Each row is a point on a tangle of strands that fork and nearly touch. The rows are in no order.
(in the rows, 100 means zero)
Points whose rows are less than 119 apart are linked; no others are. Some points are linked to none.
Movog: 111,69,57,65,109,51,86,59,92,64,109,92,145,93,106,92,127,119,180,134,129,106,163,86,114,77,121,105,125,121,92
Mol: 144,166,133,106,25,118,73,83,100,123,78,55,52,79,124,111,41,65,131,135,127,78,71,75,129,115,121,74,102,142,96
Lusi: 120,132,133,75,100,93,97,82,89,76,137,125,97,67,51,81,33,98,133,128,139,129,120,99,82,129,107,136,57,115,111
rol: 116,81,83,60,122,52,102,47,96,75,109,80,78,116,101,124,57,149,139,127,112,90,132,100,69,80,86,103,75,104,121
gudi: 73,105,154,131,70,154,157,146,46,102,52,94,91,97,93,107,124,112,105,78,71,88,73,115,157,81,81,91,112,73,84
kugi: 119,99,86,114,96,102,138,30,98,100,112,48,82,82,115,124,92,159,113,123,105,93,109,128,135,58,96,103,140,104,66
guzi: 132,72,101,139,110,92,68,123,88,108,73,107,114,149,148,136,139,115,75,74,111,65,103,82,93,79,80,98,124,63,59
vavid: 104,109,40,69,126,72,75,114,103,95,120,109,82,102,82,116,156,128,87,117,93,96,147,75,71,119,66,135,105,146,131
Pup: 112,91,113,53,104,117,84,79,87,94,102,115,64,89,91,65,54,111,143,138,109,132,79,128,107,91,101,77,49,86,130
tun: 82,118,90,119,56,108,88,152,107,125,100,78,82,133,122,106,168,111,62,52,82,111,101,58,106,113,90,69,111,126,78
Gibi: 107,79,128,59,105,112,68,146,76,96,78,125,78,87,90,58,88,82,111,116,109,138,72,115,106,119,89,96,67,85,125
zul: 113,118,94,119,114,84,66,142,96,111,108,134,134,101,70,80,93,87,93,100,109,106,135,81,89,146,140,155,118,113,110
Gese: 68,85,146,119,47,74,72,124,75,105,99,72,85,128,79,89,75,75,129,84,100,116,107,48,117,108,132,49,58,99,98
Dak: 113,110,78,102,118,92,78,77,134,115,89,79,73,130,130,141,108,98,67,113,94,60,114,105,106,87,103,60,87,107,118
Lubur: 63,111,121,111,69,158,147,161,99,101,85,146,120,79,93,50,117,74,61,52,40,127,71,116,108,124,86,107,116,94,107
kagok: 70,42,88,99,153,115,104,113,62,128,113,131,97,99,134,77,147,122,129,64,70,140,98,97,71,96,41,103,97,104,110
Fomev: 91,80,101,121,107,133,118,84,150,112,102,118,131,88,126,93,123,97,70,76,88,93,58,128,98,86,129,77,124,77,85
Namib: 69,101,108,113,91,82,157,78,70,86,97,59,115,87,77,153,86,104,94,92,125,90,96,111,107,73,57,97,119,70,62
viteb: 108,99,111,109,75,118,74,151,42,130,75,106,85,115,105,90,134,69,111,129,101,116,95,83,137,118,49,103,117,124,71
toza: 67,117,123,108,83,142,150,171,76,114,68,127,89,120,91,97,156,87,59,70,116,116,62,87,125,114,27,82,108,85,71
zozof: 101,98,109,136,54,83,86,128,103,109,82,94,137,97,132,97,110,97,78,60,83,107,98,91,98,110,147,115,139,108,70
kiv: 72,84,100,105,82,98,102,117,106,107,94,91,121,107,109,103,110,68,98,87,122,107,57,100,119,82,56,61,98,76,76
peki: 58,95,122,133,76,117,166,97,90,91,93,72,97,97,85,149,122,127,58,53,94,94,58,113,102,71,73,96,104,68,80
galap: 132,153,99,87,100,109,61,128,107,105,79,115,112,101,54,103,89,41,87,149,137,58,108,53,107,133,124,101,94,127,113
pelu: 94,108,72,96,77,119,86,125,119,105,101,85,51,123,129,92,192,146,48,67,75,112,95,95,88,101,81,86,101,113,102
senul: 80,123,119,92,69,139,141,147,118,120,77,88,63,109,90,116,134,65,57,99,128,93,33,66,114,102,32,57,99,82,90
motal: 53,74,89,96,121,138,111,139,75,91,113,145,122,107,115,70,183,126,109,43,65,136,93,103,75,101,50,93,111,95,94
zaso: 95,60,57,113,160,59,83,69,103,119,107,110,139,106,147,97,114,80,131,97,81,83,138,88,77,112,117,100,118,126,118
Sute: 56,97,96,91,77,123,120,165,102,98,111,122,130,81,103,84,145,77,76,45,65,132,85,112,74,113,70,86,110,85,106
duzo: 112,84,117,150,138,156,116,112,120,139,85,153,100,110,107,60,115,104,74,83,62,104,92,115,94,116,134,151,117,112,119
Zinok: 105,93,107,59,101,58,104,100,99,70,104,88,68,108,102,118,67,138,95,99,101,113,97,118,57,75,73,107,74,74,131
Rab: 154,124,98,90,91,103,80,54,156,97,117,112,103,86,96,83,53,101,79,137,132,108,111,131,108,107,156,140,103,99,95
tufe: 81,66,107,115,143,126,129,100,86,97,91,117,66,135,100,100,152,135,85,98,84,93,75,126,104,64,41,96,98,63,94
Lif: 73,87,65,65,104,119,100,132,75,56,94,115,88,100,97,78,191,127,105,64,61,116,111,114,74,85,91,91,87,96,107
rad: 67,49,93,111,109,97,125,70,111,92,117,107,133,66,149,70,129,134,107,52,43,132,94,141,72,79,134,107,113,95,114
Baz: 130,94,59,79,131,50,96,37,109,89,133,103,116,101,107,122,68,125,144,158,105,90,170,85,70,87,104,131,89,135,114
vobuv: 108,79,100,91,115,62,91,128,100,67,104,122,123,114,65,83,77,109,86,105,113,122,135,114,68,124,123,164,103,72,106
Fepu: 126,105,106,147,123,99,95,90,93,157,110,88,94,95,113,105,74,112,110,115,80,90,140,68,118,123,118,116,105,153,110
Giz: 117,104,67,105,111,83,55,67,137,119,110,98,62,136,101,120,104,126,88,112,104,88,143,70,109,109,137,61,60,117,103
kez: 116,138,97,97,90,125,107,88,125,107,98,79,70,96,80,135,85,97,78,145,153,53,85,114,134,104,75,74,114,85,73
maf: 83,88,75,133,74,96,77,131,121,123,104,86,124,87,148,91,152,94,89,55,66,134,114,71,92,118,109,100,125,142,83
Gom: 82,88,73,67,82,106,145,71,136,72,137,106,117,68,97,64,82,124,113,105,81,156,85,147,89,87,115,117,99,106,105
bosul: 108,119,123,80,83,87,98,91,98,79,92,85,85,88,86,109,79,104,94,96,114,90,94,112,102,79,119,104,92,82,124
doraz: 130,89,107,152,138,124,93,94,97,133,94,119,102,102,125,91,86,117,95,111,81,81,109,110,113,114,134,147,131,114,110
vapof: 108,156,136,73,93,94,84,98,85,79,115,121,106,71,47,95,39,71,140,127,157,88,87,81,100,120,101,84,40,107,116
fole: 91,123,90,81,72,102,146,66,134,95,154,83,117,50,88,89,59,92,106,115,115,132,70,132,105,105,98,111,114,119,84
dibi: 101,107,81,74,90,109,122,17,139,85,123,72,76,89,91,110,70,145,111,131,117,92,108,126,109,59,128,75,94,103,89
pumu: 124,115,132,140,70,107,97,150,116,119,58,107,127,126,118,94,91,93,59,86,90,90,82,112,128,102,142,130,124,85,70
Lamaf: 66,70,129,109,115,129,100,121,59,97,109,121,82,131,45,73,121,116,117,94,93,129,130,84,121,112,92,100,73,79,101
Mulod: 103,61,64,116,146,42,86,55,119,92,130,104,125,124,118,123,88,129,118,83,84,79,159,81,59,101,153,108,111,102,131
pevi: 115,86,148,87,120,76,67,130,83,133,78,126,84,118,112,78,48,76,99,114,105,103,82,101,84,109,83,89,65,70,131
Fumu: 55,61,116,99,98,89,92,123,60,95,108,86,92,118,75,86,95,102,130,70,71,133,117,76,100,112,103,56,59,98,119
lat: 125,76,104,118,117,126,95,114,88,80,60,104,78,100,121,91,146,162,81,77,69,92,94,143,108,74,112,135,113,77,109
Bez: 108,105,79,92,99,74,102,75,119,67,110,81,117,87,104,119,96,110,83,101,116,82,120,124,77,87,119,125,128,87,73
dotu: 112,100,111,100,102,133,100,63,148,93,114,125,108,93,82,49,81,96,83,115,101,121,81,136,104,97,169,126,90,86,109
lamo: 117,105,59,103,122,108,53,71,129,131,135,99,68,119,84,91,128,115,105,133,93,128,139,75,111,127,104,95,86,148,99
zamo: 87,100,61,98,134,71,66,109,116,128,120,125,138,86,114,100,108,68,100,108,94,98,119,83,89,132,109,127,118,131,113
Rinop: 68,68,85,109,97,89,99,85,136,121,112,111,153,73,148,78,111,71,92,66,74,132,65,131,75,101,130,90,125,92,97
nede: 84,128,108,87,59,97,128,40,144,115,119,37,90,70,115,116,56,81,89,97,96,92,63,116,112,77,106,52,97,107,108
Gad: 107,99,122,124,102,91,82,81,92,92,109,104,99,108,53,107,74,111,121,103,99,81,148,70,116,108,177,106,74,110,111
Lut: 96,121,110,95,82,88,120,37,112,110,152,94,136,58,78,110,38,78,119,112,125,112,115,87,102,102,124,108,96,139,88
manen: 61,112,114,113,81,105,128,96,101,78,109,73,85,98,75,110,103,112,61,59,75,98,84,105,99,99,123,95,92,91,116
Sirof: 87,132,119,82,98,101,80,123,127,142,105,91,68,103,103,100,63,48,81,108,101,106,68,60,93,121,85,42,52,124,124
Luriz: 120,122,105,97,111,101,82,108,118,104,61,88,86,127,112,142,97,69,67,134,143,28,87,98,111,86,78,52,96,78,90
neb: 105,102,126,118,70,84,54,116,88,79,100,92,102,121,86,94,77,76,133,98,102,88,139,46,113,126,174,63,57,114,117
movo: 98,111,109,91,89,116,127,73,53,81,88,70,108,88,59,123,95,88,135,113,140,82,95,109,141,83,59,88,105,91,73
dob: 57,103,145,118,35,167,161,158,76,121,74,120,95,101,89,64,113,88,82,67,40,126,64,103,147,109,78,80,98,89,79
falad: 127,75,80,96,113,95,117,57,124,73,98,72,93,97,120,101,97,151,102,130,106,97,103,147,92,73,86,129,141,72,63
sopa: 117,141,115,109,87,114,77,156,60,123,59,113,107,112,79,102,101,39,96,133,128,89,82,71,126,122,91,109,124,123,89
nevit: 143,70,128,126,106,92,77,131,75,105,52,84,87,128,154,126,138,155,93,62,79,72,100,99,104,88,100,108,102,71,98
Tolog: 92,66,95,98,139,104,83,136,47,117,77,120,103,106,122,97,139,83,125,101,104,126,100,94,114,96,33,96,117,102,94
Sagi: 124,165,125,80,55,120,99,100,56,108,73,76,66,61,104,103,53,60,164,132,115,87,73,88,137,103,86,91,92,150,102
Dar: 97,108,43,73,121,107,68,111,84,91,97,90,82,113,114,103,187,122,90,96,76,92,107,94,96,104,81,105,109,125,116
Gidaz: 116,90,118,125,111,137,88,92,135,113,105,130,78,109,97,48,107,120,58,91,66,136,98,116,107,105,144,117,74,88,99
Kavu: 132,63,81,105,123,100,108,86,131,75,81,105,96,98,158,89,132,157,99,97,69,81,89,155,66,72,99,138,142,73,104
Dup: 127,173,105,92,42,123,94,58,128,90,97,69,43,77,79,119,70,99,120,141,149,67,89,94,133,110,104,82,104,128,78
Moti: 72,92,77,60,104,64,105,133,80,75,112,107,131,94,75,109,124,66,98,81,111,97,101,89,72,108,69,105,96,85,119
Dudo: 98,127,103,78,91,69,106,49,135,99,130,73,138,80,103,115,37,67,99,111,119,88,84,118,89,77,151,62,100,105,102
gupi: 85,68,54,87,112,100,135,49,136,71,128,100,105,91,107,83,121,152,99,78,62,142,112,133,68,82,120,124,109,101,80
fer: 78,84,79,129,139,139,145,44,137,120,116,93,107,86,97,93,101,123,84,101,76,90,83,130,112,75,117,114,134,87,88
res: 103,125,109,66,71,81,104,117,55,56,69,79,119,78,64,106,79,35,149,113,169,70,95,84,122,94,69,87,107,76,88
rudu: 102,76,118,65,127,91,104,71,85,73,131,120,102,82,51,64,42,122,156,140,111,145,102,132,85,96,82,124,61,84,106
rolun: 144,143,128,95,75,112,64,85,111,92,121,111,88,77,75,81,36,102,107,137,121,120,111,93,101,118,153,130,69,132,106
tar: 134,109,112,138,105,91,98,125,113,117,56,114,133,93,156,115,86,75,86,58,68,44,64,123,77,105,141,140,134,105,122
Sor: 88,99,94,60,93,75,121,127,70,48,99,98,139,95,48,111,97,59,100,108,158,83,99,99,93,101,68,109,109,49,98
giso: 46,90,98,75,126,105,138,123,53,88,101,104,104,96,73,114,132,73,103,71,103,86,90,88,104,92,37,78,82,93,119
siguk: 122,83,94,114,120,51,57,139,84,95,70,125,138,136,150,133,109,79,92,70,105,59,102,85,74,98,103,123,115,82,98
Zuto: 82,120,132,142,65,135,162,134,53,102,75,86,72,106,82,115,127,93,79,84,106,112,59,101,146,99,29,94,127,81,45
Suni: 120,60,116,95,137,65,78,102,95,98,94,132,120,114,92,89,56,85,100,105,122,97,94,117,61,98,103,118,87,50,118
rufe: 97,152,129,92,111,111,89,119,106,102,114,117,112,75,49,98,48,33,104,122,120,85,94,52,102,131,131,104,64,138,130
Kolo: 115,120,123,152,100,88,79,114,78,123,86,95,93,119,91,128,71,117,90,84,70,84,142,55,101,128,144,121,92,117,115
feb: 127,101,43,59,148,80,56,92,118,107,110,108,75,123,102,93,115,97,91,143,113,108,133,82,78,108,66,94,93,130,123
Beso: 85,90,100,103,70,84,123,42,124,97,117,52,83,100,116,131,71,124,101,104,97,107,94,114,100,68,90,39,87,75,88
fubov: 116,85,39,88,154,51,99,53,120,79,124,106,118,129,108,137,97,118,103,133,105,59,162,86,61,102,106,129,110,91,106
fegaf: 98,84,63,88,126,72,84,100,91,123,111,87,112,102,154,125,97,60,122,126,117,82,99,107,88,88,36,70,119,103,97

A fork is a point with three links. Follow the links from the first point to the second and name the forks in between, in order.
Namib; Sute => bosul, Lusi, motal
gudi; peki => motal, Lusi, bosul
Lut; Baz => falad, bosul
nevit; Fomev => falad
Zuto; Sagi => motal, Dar
Sagi; gudi => Dar, motal
vapof; zamo => Lusi
Mulod; Beso => bosul, falad
tun; vobuv => Dar, motal, Lusi

Follow the links from the first point to the second, and from the first to the third. Name the last point that the two ways share.
dotu; Namib; Sute => Lusi
kagok; giso; Dudo => bosul
Namib; fole; kagok => bosul
nevit; motal; Lut => falad

A fork is a point with three links, a tip a point with one. Leave the first point through the second and follow the links. Name the first fork or tip that comes.
Baz; fubov => Lusi
Lusi; rudu => bosul
rad; gupi => falad
dibi; Beso => fer
